Each row is a point on a tangle of strands that fork and nearly touch. The rows are in no order.
Two points are linked if the straight distance between their rows is under 95.7. Some points are linked to none.
Q_694: [-11  -1  25  29  17  13  -7 -37   8  44  -6  23 -25   9 -12 -13  -8  18
  43 -24   5 -12 -40  42  -7  10  17   9   3  -7   1 -12 -21]
Q_707: [ 49  28   9  32   6 -30  30 -25   0  33 -20   3   5 -24   0 -15 -16  11
  45  14  23   4 -30  57   4 -10   9  -8   8   7   8  -9   2]
Q_998: [ 15   5   1 -11  16   3 -45  19 -12  43 -24 -18   5 -12 -54  -4 -16  15
 -13 -29 -33   1  38  30 -12   7 -16 -11  37 -39  -6  -2 -44]
Q_384: [-19 -34  -3  13  21 -16 -57  13  13 -23  -6  17   3  14  46   6  20 -12
   0 -32 -22  -8  32 -52 -33  36 -24  17 -21 -14  -6  31 -26]
Q_19: [ 45   0  19  24 -49 -12 -12   8   1   6  41  -7 -14  -7   3  17  27   4
  24 -43  12 -32 -18  23  12  25  13  17 -30   9 -24 -63   1]
Q_370: [ -3  -4 -24  25   7 -13 -61 -19 -17   1  -9 -16  19  56 -16  22   2  11
 -23 -31 -36 -20  42  12 -13  -2 -21 -26 -49   5 -27  17 -32]
Q_58: [-14   6 -19   2  53  38  22 -25  21   9 -19  55  -9  15  29 -21 -14   7
  59  18  25 -11 -29  -9  -7  11  16  47 -28  -4   8   6   7]
Q_445: [ -8 -12   8  16  12  11  -2  23  15  25   4  53  -8   7 -19  -4  41  -9
  39  -8  33   0 -45 -29  -3  14  -6  52   6 -25 -21 -25   7]
Q_908: [  2  34 -13  19  22   0  14 -55   9  -9  -8  27  -6 -14  40 -14 -17  12
  35 -13  22 -32 -12  10  -3   4  24  14 -21  22  32   5  17]
Q_504: [ 21 -35 -17 -16  33 -34 -19  39  23  14 -23 -46  40  29  -9   4 -10 -31
 -49 -15 -63  44  41 -18 -21 -37 -15 -36 -11 -21  13  25 -10]
Q_351: [ 21 -11  -8 -27  -1 -12 -59  35   6  30 -14 -21  18  14 -48  -2   0  -1
 -33 -27 -50   4  58 -13 -24   4 -18 -20  15 -26 -15 -12 -28]
Q_173: [-12 -16  -5 -12  31   3 -16   5   4  -4 -27 -24  13  14 -13  -9   2  -9
 -39  22 -23  26  18 -14 -21 -38   9 -10  16 -14  -4  24 -15]
Q_198: [-16  42 -19   4  12 -14  38 -36  12 -22 -18  25  -2 -20  31  -1 -15  12
  49  -6  40 -27  -2  -1 -18 -27  41 -19 -17  40  36  15  31]
Q_171: [ 28 -13  26  30 -35  -6   3   7   1  13  37   7 -12 -11   0   2  47 -15
  35 -68  31 -11 -54  -4   4  12   5  24 -17   1 -12 -58  -9]
Q_221: [ -3  18 -31  35   5  10 -26   1  28  -9 -16 -32   2  49  13  30 -18   2
 -45 -20 -15  -5  14  -6 -24 -35   8 -12 -53  15  11  23 -13]
Q_588: [-34 -33  39  14 -17 -18  12 -12 -31  25  20  -5 -16   0 -12 -29  16   4
  -5 -21  13  -9  -4  20  19  31 -20 -14  42 -23 -20 -22  -7]
Q_411: [-47  18  -3 -17  20  11  29 -27  -1 -14 -36  -7 -10 -12   2  -5  -4  23
 -13  35   8   6  -9  20  -8 -29  22 -14  34  -1  13  24   8]
Q_191: [-13  28  -9   5  -3 -25  55  10  -4 -11   7  38  -4 -18   7   0  23 -20
  63  -1  53   3 -34 -12  16 -28  16  26  19  17  11 -20  56]
Q_786: [-25   3  -1  14 -17   4 -13  -4  -7 -39  16 -18  18  15  15  21  16  -4
 -29 -35   8 -40  19 -18  -4   1 -11 -27 -27  27   4   6   9]
Q_844: [ 18   6 -34  -8  37   9   7 -36  -8   4 -36 -31  19  19  13 -32 -51  -1
 -12  45 -38  37  36  46  -6 -19  -6 -19 -22  -1   0  39 -28]
Q_10: [ -1  -8   3  -1  14  -4   2  10  -9 -14  15  33 -13 -20  24  13  23 -17
  18   9  41  10  -2 -61   9  16 -42  60   8 -17  -1 -20  21]
Q_711: [ -2 -28  21 -16 -52 -11 -23  28  -3 -11  40 -12  -4  20  16  10   6 -25
 -75  -6 -29 -10  13 -56   2  22 -15 -15 -20  14 -23  -6  10]
Q_123: [  8   1   9 -21 -41   9   4  18   5 -23  39   6 -25  -2  19  29   7 -11
 -20  -5   1 -18 -14 -57  -2  35  11   8 -42  48  -5 -22  23]
Q_400: [ 57 -16 -14  -6  59   5 -14   1   8   3 -38 -19  37   2  -7  -7  -9 -38
 -20   6 -37  44  49 -23 -25  -9   1   2 -24 -16  18   3 -15]
Q_165: [-23  19  13   2 -10   5   5  -8  -2 -51  28   7  10 -17  25  22  28  -7
  -2 -39  34 -34  11 -45  -3   3  -5   2 -14  32  19  -2  22]
Q_2: [ -3  -1  -4  -5 -17  11   8  31  11  -2  32  37 -13 -13  -5  18  34 -10
  25   7  37  -6 -31 -51   9  15  -6  57   4  -4  -9 -31  29]
Q_857: [-11  -7  -5  27 -12 -11 -53 -18 -24 -32  16 -12  13  21   7  18  17  13
 -23 -45 -15 -34  26  -4   3  12 -24 -20 -37   3 -22 -10 -16]
Q_477: [ 23  55 -39  -6 -56 -16 -27   5  -6   5  10 -27 -17 -15  -6  36 -25  25
 -21 -15   1 -33   8  24  21 -26  -3 -48 -10  18   1 -13  -2]
Q_397: [-17  36 -16   7  11  14  39 -56   3 -28  -6  -1  15  19  37 -29 -39  30
  15  24 -11 -18  16  33   9  10   1 -26 -22  34  24  34  19]
Q_764: [  7  21  13  22  -2  13 -31 -12   7  52 -17  -6 -28 -11 -37  12  -3  25
  33 -44  -3 -19 -19  60  -6  -3   8   1   9  -9  -7 -15 -46]
Q_84: [-18   9  15  -9 -11   0  60 -38 -22 -22  13  -9   9 -10  11 -42 -19   3
  25  28  10  12 -11  26  29  30  -5  -9  18   9   8  12  41]
Q_749: [-46   3  27  11  -9   8  57 -17   9  20  46  26   1   7  23 -37  -8   7
  55   6  17  -4 -50  34  18  35  10  -4  17   2  11  12  16]
Q_520: [-22  43 -25  19   5   7  10 -63  -9 -28   3  24  22  19  19 -12 -31  23
   9 -13 -13 -48  18  31  11   4  -2 -33 -40  53  13  17   6]
Q_864: [ 20  19  -7  -3  -4  -1  20  14  12  18 -23   7  -7 -35 -18   7  14  16
  36  43  39  24 -41  20  -3 -54  36  21  21  10  11  -6  30]
Q_705: [-25  14   9  12 -15  23  41 -26  15  23  30   4   6   3  19 -37 -31  15
  43  27   1   3 -29  71   4  18  25 -20  20  -5  30  18  -9]
Q_614: [-21 -29  19  11 -27  -7 -27  -1 -27 -29  25   1  -7   2  -6   6  48  29
  11 -61  10 -58   2   2   3  38   5   7   1  -7 -19 -43  -3]
Q_712: [  4  17 -24  18  52  33  10   0  24   7 -29  51  -6   7   7  -9  24   6
  47  18  43   2 -26 -18  -9 -25  35  44 -18  -3   1 -16  25]
Q_433: [-18  29 -14  -2 -17  -8 -32  13 -18  20  -6 -24 -26 -16 -31  22 -31  40
   0 -30  11 -33  -6  40  41 -24 -10 -28  44 -19 -14  11 -37]
Q_806: [  6   6   8  -7  10   4 -16  -5 -21  37 -20 -29  -2  -5 -49 -13 -40  17
   8  -7 -20   7  10  63  11  11 -18 -25  41 -34  -5  14 -46]
Q_586: [-44   7  11   9  -1 -14  25 -12 -22 -22  33  42 -22 -19  33   6  28   8
  61 -67  41 -34 -24 -18  18  38 -26  35   1  16  20 -32  10]
Q_24: [-13  39 -32   9 -43 -23 -19 -29 -36  -7  14  -9  -6  -9 -15  26 -17  36
  -5 -34  -2 -52  26  45  37 -26  -2 -62 -13  18  -4  -9  -1]
Q_366: [-20 -46 -21  32  44 -28 -41   3  -2  -2 -15 -17  29  69  25 -14 -19  -3
 -33 -45 -44   8  42   2 -27 -13 -36 -30 -41   1   2  47 -10]
Q_818: [-47  -6  15  -5  -4  19  -9  32  16  23   0  39 -27   2 -30  13  42   7
  36  -5  27  -7 -52 -26  -5 -20  20  22  20  -4 -18 -20  29]
Q_179: [-22   9  16  20  14   8  26 -33  14   6  14  27  -7   1  29 -33 -21  23
  55   1  18 -19 -29  27   7  37  10  15 -10  19  15   7  14]
Q_887: [ -5  22 -14 -11 -20 -18  42  59   9  13  18  47 -11 -29 -14   2  27 -11
  57   7  50  -2 -46 -27   2 -33  43  18   8  37  19 -17  53]
Q_324: [ 40  36 -16  19  11  -8   1 -32   4   4 -18 -13  11 -15  -3   1  -5   4
  12  25   8   1  -9  22  -3 -24  13  -1  -2   1   9 -11  11]
Q_822: [-26 -37  37  -8 -54 -13   1  30 -17 -22  51 -11 -32   6 -20  19  60  22
   8 -56  19 -63 -10   4  -4  36  30  -3  -1  15  -2 -49   2]
Q_76: [ 66  27 -12   3  31  10  38 -18   7   7 -69   5   2 -17 -19  -4 -25  11
  28  59  -1  18   6  56 -28 -37  23  25  -5  -6   9   6   2]
Q_229: [-50 -28  18 -24  14  -2  25  -2 -25 -23 -17 -13   7  -9  -1 -26   5  -8
 -34  27 -10  26  10 -16  13 -15   1 -17  51 -13  -4  33  18]
Q_151: [ 19 -36 -23  24  46 -36 -33  19  13   3  -3 -27  27  49  17  -2 -14 -30
 -42 -33 -44  27  41 -23 -14 -24 -19 -17 -38 -12  17  25  -9]
Q_931: [-43  -7  23  -2   6  -2  23 -25 -36 -32  15  26   9  -7  27 -18   6  -4
  -2 -17   7 -19  13 -25   8  53 -36   7  27  -4  -2   5  11]
Q_696: [ 10 -23 -11   3  17  -3 -18  27   9 -15   7  -3   9  -7  35   2  15 -30
 -30  14   4  36  19 -57  -1  -4 -15  22 -10 -16   4  13  11]
Q_345: [-33  43  -5 -27 -41  17  24  28  23 -10   7 -24 -23  -2  -1  41 -16   4
 -54  -8  10 -10 -11 -11 -13 -38  28 -43 -19  47  38  32   8]
Q_71: [-31 -34  26   8  -8 -24   0   0 -33 -28  21  14  -3  -1  15 -24  43  10
  -9 -35  17 -21  23 -31  11  47 -22  12  32 -20 -24 -17   8]
Q_27: [-38  31  -7   4  35  21  24 -17  21 -22 -31   2  -1   1  24   9   8  -2
 -12  27  19  17  -1 -14 -22 -35  26  -6 -13  16  15  21  11]
Q_999: [-30  -5 -16  -5  31  22  10   6  20 -14 -46 -10   3  13   5  18   2   8
 -42  38   4  31   3 -13 -21 -58  25  -2  -4  -4  20  39  -8]
Q_938: [ 50  50 -11  -7   2   5  -2  25   0  29 -36 -31  -9 -36 -46  34 -37   6
   8   5   1  10   2  43   3 -41   4  -2  35 -32   1   3 -39]
Q_412: [  3 -14  35  19   3  -1  50  -7 -12  58  -7  30  12  -3 -24 -21  25 -15
  20  -2  21  49 -47  31   3   1  -9  -2  26 -25 -25 -16 -30]
Q_662: [ 17   9  -6   0  -4   0 -50   4   0  15 -10 -36   8   7 -27   9   7  -5
 -44  -2 -18   0  28  -2  -9   6  -3 -15  -7 -14 -18 -11 -12]
Q_514: [ 21 -45 -10 -11  75  -5  -3  13  26   4 -36   8  32  22  28 -21 -21 -33
 -16  -5 -56  35  46 -16 -17 -12   0  -5 -19 -13  17  23 -21]
Q_728: [  2  13   1  24   4 -25  66 -16  -7  13   9  39   1 -14  25 -28  -1 -14
  73   1  39  13 -49  12  16  -9   9  17  13  22  11  -4  30]
Q_656: [-40 -24  28  -5  -4   3  19 -16 -30  -2  -2  -6 -11 -12 -21 -24  10   9
 -14   4   3   2   5  11  16  13 -17 -21  63 -24 -17   9  20]
Q_660: [ 14 -30  27  15  20   6 -12 -12 -11  46   3  11  21  13 -30 -41 -14  -6
  20 -23 -33   9  13  43  -4  57 -20  -8  18 -27 -19 -10 -23]
Q_812: [ -2  -3 -17 -23 -49  -3 -10  21  -3   2  14 -46  -8   9 -14  19 -17 -19
 -86  32 -22  23   5 -16   5 -30 -16 -35   0   7  -7  12  -3]
Q_563: [-14 -15  11   4  -2  -1 -31  12  -1 -27  30  28 -21 -24  31  36  50  -3
  47 -42  25 -46 -19 -30  -5  40 -13  61 -19   5   4 -26  -6]
Q_581: [  4  10  -4 -14 -37  12  16  30  16 -18  18  -8  -2   7  19  32   0 -29
 -41  23  -5  16 -12 -68  -4  10 -10  24 -27  30   0 -12  21]
Q_655: [-25 -50   8   7  23 -22 -34  19  12 -17  -8  21   7  18  35 -17  14 -11
 -23 -19 -28   4  32 -61 -25  11 -17 -11  17 -28   1  45 -14]
Q_733: [-33   6  10 -29  16  12  -6  -9 -14  28   3 -30  -7   4 -26 -32 -44  31
  -6  21 -34  -3   9  54  14  17 -18 -36  40 -29  -3  36 -24]
Q_845: [ 38   5  11  -9 -33   5 -53  17   2  19  18 -37  -6  14 -39  15  11  12
 -22 -26 -29 -14  24  15  -9  29   0   9 -12 -16 -30 -38 -21]
Q_522: [ 29  12  -1 -16 -28  -1  12  19   9 -13   9   4   6 -15  -6  14  22 -13
  -9  37  30  33 -17 -31  13 -22  12  20   5   6  -6 -26  41]
Q_257: [ 17  17 -18 -22  18  17 -18  15   2  10 -43 -23 -12 -22 -37  19 -20   3
 -20  29 -13  19  17  24   0 -39   2  -1  26 -41   0  14 -45]
Q_383: [-29 -30 -11   9  30 -13 -26 -18 -10  -1  -1  -3  24  41  23 -25 -22  -2
 -26 -17 -48 -10  48   1  -1  15 -31 -45 -29  -2  -8  42 -18]
Q_835: [-27 -25  24  -8 -52   0  -2  39   1 -53  45 -10   7  30   8  27  25 -16
 -66 -38  -5 -32  20 -46 -15  31 -10 -24 -28  27  -3   5  19]
Q_155: [ 43  -8   0   3  31  24  19  12 -10  34 -44  11   8 -25 -46   0  10 -18
  11  33   1  49  -3  41 -13 -20  16  22  34 -30  -1  -7 -14]
Q_913: [-28 -14  25  30 -24 -13  12 -27 -20  10  18  15  -9   2  -7 -16  25  12
  22 -44  26 -24 -32  25  18   7   0 -16  23   2 -13 -27  -4]
Q_348: [ 24 -27   5   5 -22 -19 -35  30  -6 -19  47 -10   2  -1  40  16  16 -28
 -56 -10  -7 -14  26 -64   1  43 -37  21 -25  -3 -13  -8   0]
Q_99: [ 30 -24   4   0  -6   0 -50  45  21  -5  21  13   5  -2  30  18  20 -36
 -22  -2 -13   0  24 -62 -25  45 -28  44 -24 -11 -15 -13 -20]
Q_834: [ -5 -24  19 -33 -43   8 -10  19  12 -10  16  -2 -39  12  -1  38   2  -1
 -26   0 -30 -35 -26 -36 -27  40  36  14 -39  37 -14 -38  -5]
Q_872: [ -8  19  -5  17 -29 -41  19 -20 -30  12  -1   2 -11 -33  -3 -10 -36  29
  27 -12  20 -24 -22  68  34 -12  -2 -47  37   9  15  12   8]
Q_880: [-10  38 -26   1 -16  16 -46   1  37  -1  -4 -34 -24  24  -6  51 -15  21
 -23 -24  -8 -33   0   2 -31 -33  18 -18 -56  27   7   9 -19]
Q_112: [ 29   7 -18  20  10 -13  14 -26  -6 -45 -17 -35  23   9  39  -6  -2 -23
 -22  31  14  24  21 -10  -4 -22  -4   0 -17   1   7  28  10]
Q_956: [-20 -43 -20 -17  24 -26 -18  22   2  -2 -12 -30  19  31  -5  -3  -4  -9
 -52  -7 -44  29  30  -2  -8 -46 -18 -43  14 -19   7  45 -22]
Q_710: [  5  -4 -15 -24   9  33   7  42  30  -9 -28   7  -6 -11 -41  21  15  15
 -15  75  12  38 -19 -12   0 -47  30  25  22  -9  -7   1  10]
Q_304: [  0  -2  -7 -33  25  25   3  21   3  -8 -43  -7 -12 -26 -30  14  -9  20
 -18  66  -2  42   7  10  -2 -64  13   9  29 -21  -6  21 -10]
Q_899: [ 50   1   2  14 -30  -3 -29  -6  -6   6  32 -23   6  -2  -9   6  15  -7
 -18 -20   3 -19  18   4   8  36  -2  24 -20  -3 -27 -44   7]
Q_593: [-19 -37  14 -31  29   2  21 -13 -11 -19  -6 -15  11   8   8 -46 -13  -7
 -15  43 -34  35  31  11  15   5 -17  -7  22 -15  -6  30   0]
Q_875: [-21  13  42 -29 -50  12  23  39   8 -42  48   9 -13  10  16  33  17 -18
 -41 -35   8 -37   9 -55   1  37   6 -14 -34  52  14  -8  16]
Q_906: [  4  -7  -2 -31 -53   2 -14  19  11  10  24 -26 -20  13 -15  22 -14  -3
 -69  22 -34  -5  -2 -38  -1  10  -6 -17  -7  20 -21 -12   8]
Q_249: [-16 -11  -7  -2  15   7   8 -30 -15 -28  30  -2  32  20  34 -45 -43  -5
  -5  21 -27 -13  34   9  19  49 -39 -19 -19  11   4  32  -1]
Q_927: [-17  30 -32   9 -24  -5 -10 -59 -29 -10   6  16   6   5  -5   5 -30  46
  18 -20 -15 -49  14  55  29   6  -6 -54 -21  38  -2  10  -2]
Q_230: [ 16  12 -31  18  29   1 -57  -3   2  13 -16 -37  18  46 -14  20 -23  -1
 -42 -22 -35  11  39   0 -25 -25 -14 -19 -50  -4  -5  12 -39]
Q_212: [-22   7  -6 -11 -16  -3  -1 -18 -28  -1 -11 -25 -24 -25 -25   0  -9  33
 -15  -1  12 -12   6  47  31 -20 -15 -42  40 -20 -12  18 -15]
Q_829: [-17  10  -2  -7 -11  20 -10  37  19 -13  33  35 -32  -2  14  34  44  -9
  35 -25  32 -38 -29 -59  -3  22   9  51 -28  20   8 -30  24]
Q_18: [-11  13  -1  20  18 -12  34 -20 -12  -2  20  37 -24 -27  39   2   9  -8
  66 -24  47 -10 -26 -22  20  24 -32  46   2   9  23 -17  22]
Q_283: [ 44  29 -22   2  29   8 -17 -26  -6   6 -36 -31  26  12 -19  -3 -34   4
  -7  17 -17  21  40  21  -3 -13  -8 -11 -21 -12  -7   9 -21]
Q_646: [-11   6 -14  -2  16  13  -4  25  12 -20   8  17  -6  -8  43  22  29 -26
 -13  11  29  10   4 -75 -12   3 -30  41 -10   0  10   3   1]
Q_650: [  3  -1 -12 -24 -27  14  22  40  23 -29   6   6  10  -3   3  26  11 -26
 -35  62  14  44 -13 -70   0 -22  10  28  -4  15  -6  -2  33]
Q_17: [ 45  53 -25 -13 -21 -12 -28   0   1  21 -19 -39 -16 -21 -25  28 -36  17
  -3   0  -1  -8   0  35  15 -34   2 -24  20  -9   6 -13 -13]
Q_101: [-24 -21 -20  -9  25  11  -3 -18  -4  -8  32  -6  45  51  21 -39 -46  11
 -15  15 -63   3  49  21  13  31 -26 -35 -31  -5   7  48 -14]
Q_925: [ -7  16  -6  -5 -35   9 -54  13  37 -23  19 -32 -17  32  -7  60  -8  18
 -29 -30 -36 -46  -9  -6 -24   8  23  -9 -66  39  -4   1 -30]
Q_966: [  2 -20 -12  15  28 -19 -11 -17 -20 -28   1 -28  28  11  42 -14  -9 -28
 -24   7 -15  23  38 -21  21   1 -29 -15 -12  -3  -1  33   0]
Q_113: [-13  43   2 -15  17 -30  59  -5  -8 -20 -19  27  11 -25  24 -11  -6  -1
  63  24  49 -10 -10   4 -12 -36  41  -5  10  46  41   7  54]
Q_159: [ 68   9 -18  -9  28  23   7  -4   7   7 -56  -9  24 -18 -32   1   1  -8
  -2  40   5  46  16  28 -30 -32  13  24  -4 -23   0  -1  -8]
Q_727: [  6 -19  11  -5  33  14   6 -25  -6  12 -18  -7  18  -3 -10 -31 -20  -7
   8  31 -25  40  13  25   0  10   1   2  30 -20   4   9   3]
Q_88: [ 52  22 -32  16  -3   0 -13 -28  14 -11 -27 -43  14   1   6   4 -11  -7
 -20  35   0  16  15  10 -17 -30   6  -6 -32  -1   4   6  -1]
Q_993: [-34 -20  13   1  27  -4   8 -23 -13 -33  34  16   9   0  39 -35 -27 -14
  -2  15 -16   9  37 -18  15  58 -49  11  12  -6  13  26   2]
Q_52: [ 26 -30  33   8  20  20  42   7 -21  49 -29  26  25  -6 -29 -24   8 -20
  20  24   1  62 -12  39   7   0   8   5  40 -23  -6   4 -33]
Q_419: [ 21   7   3  18 -37 -26  12  -8 -19  15  12 -16 -16 -28 -15  -1  -3  14
  13 -12  27  -8 -27  51  20 -23   5 -30  30  -2  -2 -23   1]
Q_737: [ 16 -28  29  -2  13   9  44 -10 -21  12  -7   4  10 -10 -15 -37  -3  -5
  26  45   2  55 -18  37  24  -5   3  24  38 -16 -11  11   5]
Q_921: [-46  12 -14 -21   4  12   9 -26 -24 -10 -14 -25  -4   3 -10 -19 -32  26
 -29  17 -15  -9  21  46  22  -5 -16 -53  26  -1   2  40 -19]
Q_256: [-24 -34  40  -6 -56  -5  -2  47  14 -11  38  10 -36  -5 -17  14  46   8
  11 -23   5 -30 -41 -14 -18  33  27  28   0  -1 -18 -46   6]
Q_843: [ 12  -6  21  14 -24  -5  23   2 -17  30  -7 -16 -10 -19 -29  -1  17   6
   1  13  32  17 -30  18  24 -23  -8  -1  53 -28  -4 -23  -7]
Q_854: [ 11 -42  -5  -5  22 -14 -18  -8 -11  -5  -6 -21  36  16   6 -28  -7 -17
 -32  -5 -45  23  52 -13  21   5 -27 -32  22 -25 -18  11  -5]
Q_91: [-25 -23  23  38  -7 -16   9 -19 -10  -2  21  38 -25 -10  17  -8  28   6
  57 -62  24 -27 -37   1   6  20   1  23  -5   6  -3 -21   9]
Q_135: [ 33  12  -8 -15 -51  14  -1  12  18  13  14  -2  -7 -22  -8  23   3 -10
 -19  21   8   3 -28 -17  13   8  12   8 -10  22   0 -37  21]
Q_13: [ 29   0   2  -4 -31  11  -7   9   2  28  -2  -9  -7 -16 -35   7  16  -4
 -17   4  12  18 -16  -2   8   3  10   4  28 -26 -10 -38   8]
Q_208: [ 11  33 -21  -7   9  28   2  11  36  15 -26  23  -8  -8 -18  12   7   6
  21  36  28   7 -22 -11 -13 -39  48  26 -11   6   9 -12  27]
Q_951: [ 11 -28  31 -33 -40   5 -19  26  14  16  25   0 -41   2 -24  15  12   5
  -3 -22 -22 -27 -30  -4 -12  50  25  23 -10  11 -26 -46  -6]
Q_965: [-49  12  -1 -11  -5  20   2  37  21  -4  -1  24 -13  -9 -17  23  39   7
   0  -1  33 -20 -17 -51 -14 -14  26  10  14   9   1  -8  37]
Q_904: [ -6   4  28   2  -6   9  67  -4  11  22   8  17  -4  -9   7 -27 -21  14
  61  58   8  27 -53  70   9  -8  20   0  27   5  22  28   0]
Q_767: [-11 -20  17   7  -9 -17 -20   0 -30 -58  34  15 -11 -21  34  25  43  13
  15 -56  13 -72   0 -19  -3  46 -17  29 -17   3  -1 -29 -13]
Q_237: [-16  35  -8 -34 -20  13  18  29  22  -4  12  23 -13 -20 -18  16  21  -6
  23   6  38 -10 -32 -26   7 -27  43  -2   9  37  19 -22  48]
Q_769: [-10 -55  11 -24  70 -11  23  20  15 -19 -24  21  23  17  34 -28 -10 -10
  -7  28 -47  54  37 -30  -5 -19  -2   8   8 -23  15  44  -9]
Q_807: [  4 -13   9 -21 -35   5 -48  11  30  -9   5 -19 -18  25  -3  38   2   2
 -40  -8 -47 -20  -4 -20 -41  18  31   1 -43  23 -20 -12 -30]
Q_898: [ 17  10   5  28  -4 -26  22 -30  -9  36   8  22  -1 -23  13 -28  -7   7
  63 -20  24 -14 -43  37   8 -10  17  -8   4  33  22 -12   8]
Q_868: [  5 -21  42  24  -3  12  27 -23  -8  50  12   8   7  10 -13 -44 -10 -20
  22  -1   1  23 -29  46   0  35 -13  -7  25 -18 -17  -5 -30]
Q_495: [-37 -51   7 -12  41 -18   6  17  -2 -30 -14  19  18  10  35 -31   9 -18
 -23  20 -15  29  33 -61  -2  -5 -15  -6  27 -19   6  43  -1]
Q_451: [ 53 -13  13   5 -19  15 -40  18   7   4  19   1  -2 -17   0   4  23 -21
  -1 -25  -6  -5  11 -42  -4  51 -21  43 -22 -21 -22 -36  -3]
Q_69: [-10 -14  10  18  39  25 -11 -24  20  30 -21  39 -15  11  -3 -23   0   8
  36  -8   7  -4 -24  -1 -20  14  22  32  -6 -12  -6  -8   6]
Q_458: [ 54 -12 -10   2  36  10 -27   0  -6  21 -29  -3  35  -7 -15 -18  -2 -31
  -3  -6 -28  24  39 -15 -16  20  -3  20   6 -21  -8 -13   1]
Q_836: [ 22 -22   8  11  19  -8 -44  -9 -14  25  -8   2  17   7 -18 -22   0 -17
  13 -36 -43   3  39   0 -10  28 -12  -1   6 -18 -10  -4 -10]
Q_83: [ 46  -3   6  23  30  11  24   0  -7  22 -13  42  15 -11  -7 -13  17 -24
  54  12  31  31 -34   0   9   3 -17  54  -5 -29  -4 -18  12]
Q_721: [ 47   6  -3  13  -4   1  18  13   9  25 -10  28  10 -19 -26  -3  25  -8
  39  27  30  31 -48   8   7 -30  10  35   6  -7  -8 -29  21]
Q_531: [ -4  36 -11 -12  -7 -24  39   6   9  -3 -25   9   1 -47   3  14   7  16
  38  24  55   1 -21  10  -6 -51  47 -13  31  19  35   4  37]
Q_102: [ 34  12 -14 -39 -37  -4 -27  39   4  11   1 -60  -4   3 -31  14 -25  -2
 -68  21 -35  26  13   5  11 -17 -25 -20   6 -18 -17   1 -35]
Q_957: [-34   5  13 -13   2  12  50 -25  -5  -2 -16   6 -16  -7  -2 -15 -21  17
  28  56   7  15 -28  48   8 -11  17  -7  46  -1  14  35   8]
Q_800: [  5  18  -5  13  23  -6  18 -34  -8 -29   7  20   0 -23  36   2   8 -14
  31  12  39   4   3 -37  22   6 -16  38  -6   6   5  -8  21]
Q_368: [ -1  33 -26  -4  24   0  21 -51   8 -18 -28 -17  13  25  22 -12 -56  23
 -15  40 -23  -4  17  43  -6 -12   4 -33 -16  16  14  38 -13]
Q_570: [  8  37 -23 -34 -49  -4 -26  41   5  18  16 -45 -29   4 -22  36 -42  14
 -65   6 -14 -12   2   5  27 -18 -16 -26  -6  -7 -10   8 -39]

Follow the links from the first point to the second, and from the first to the third. Name the last point that the two ways share.
Q_135, Q_899, Q_229 => Q_123
Q_88, Q_171, Q_13 => Q_123
Q_397, Q_646, Q_419 => Q_2
Q_921, Q_10, Q_221 => Q_834
Q_662, Q_925, Q_965 => Q_834
Q_570, Q_887, Q_737 => Q_2
Q_696, Q_728, Q_229 => Q_10
Q_966, Q_19, Q_304 => Q_88

A fork is a point with three links. Follow the links from the first point to the second and name the forks in between, in order.
Q_965, Q_938 => Q_88
Q_906, Q_614 => Q_711 Q_123 Q_834
Q_868, Q_91 => Q_52
Q_351, Q_419 => Q_899 Q_711 Q_123
Q_191, Q_433 => Q_2 Q_834 Q_123 Q_711 Q_899
Q_927, Q_123 => Q_88 Q_2 Q_834
Q_151, Q_712 => Q_864
Q_728, Q_868 => Q_2 Q_10 Q_52
Q_155, Q_370 => Q_52 Q_10 Q_2 Q_834

A fork is a point with three links, a tip a point with one. Leave the first point through the second and follow the links. Name the first fork or tip that comes.
Q_707, Q_898 => Q_2
Q_27, Q_411 => Q_864
Q_737, Q_727 => Q_10
Q_411, Q_27 => Q_71
Q_495, Q_769 => Q_52
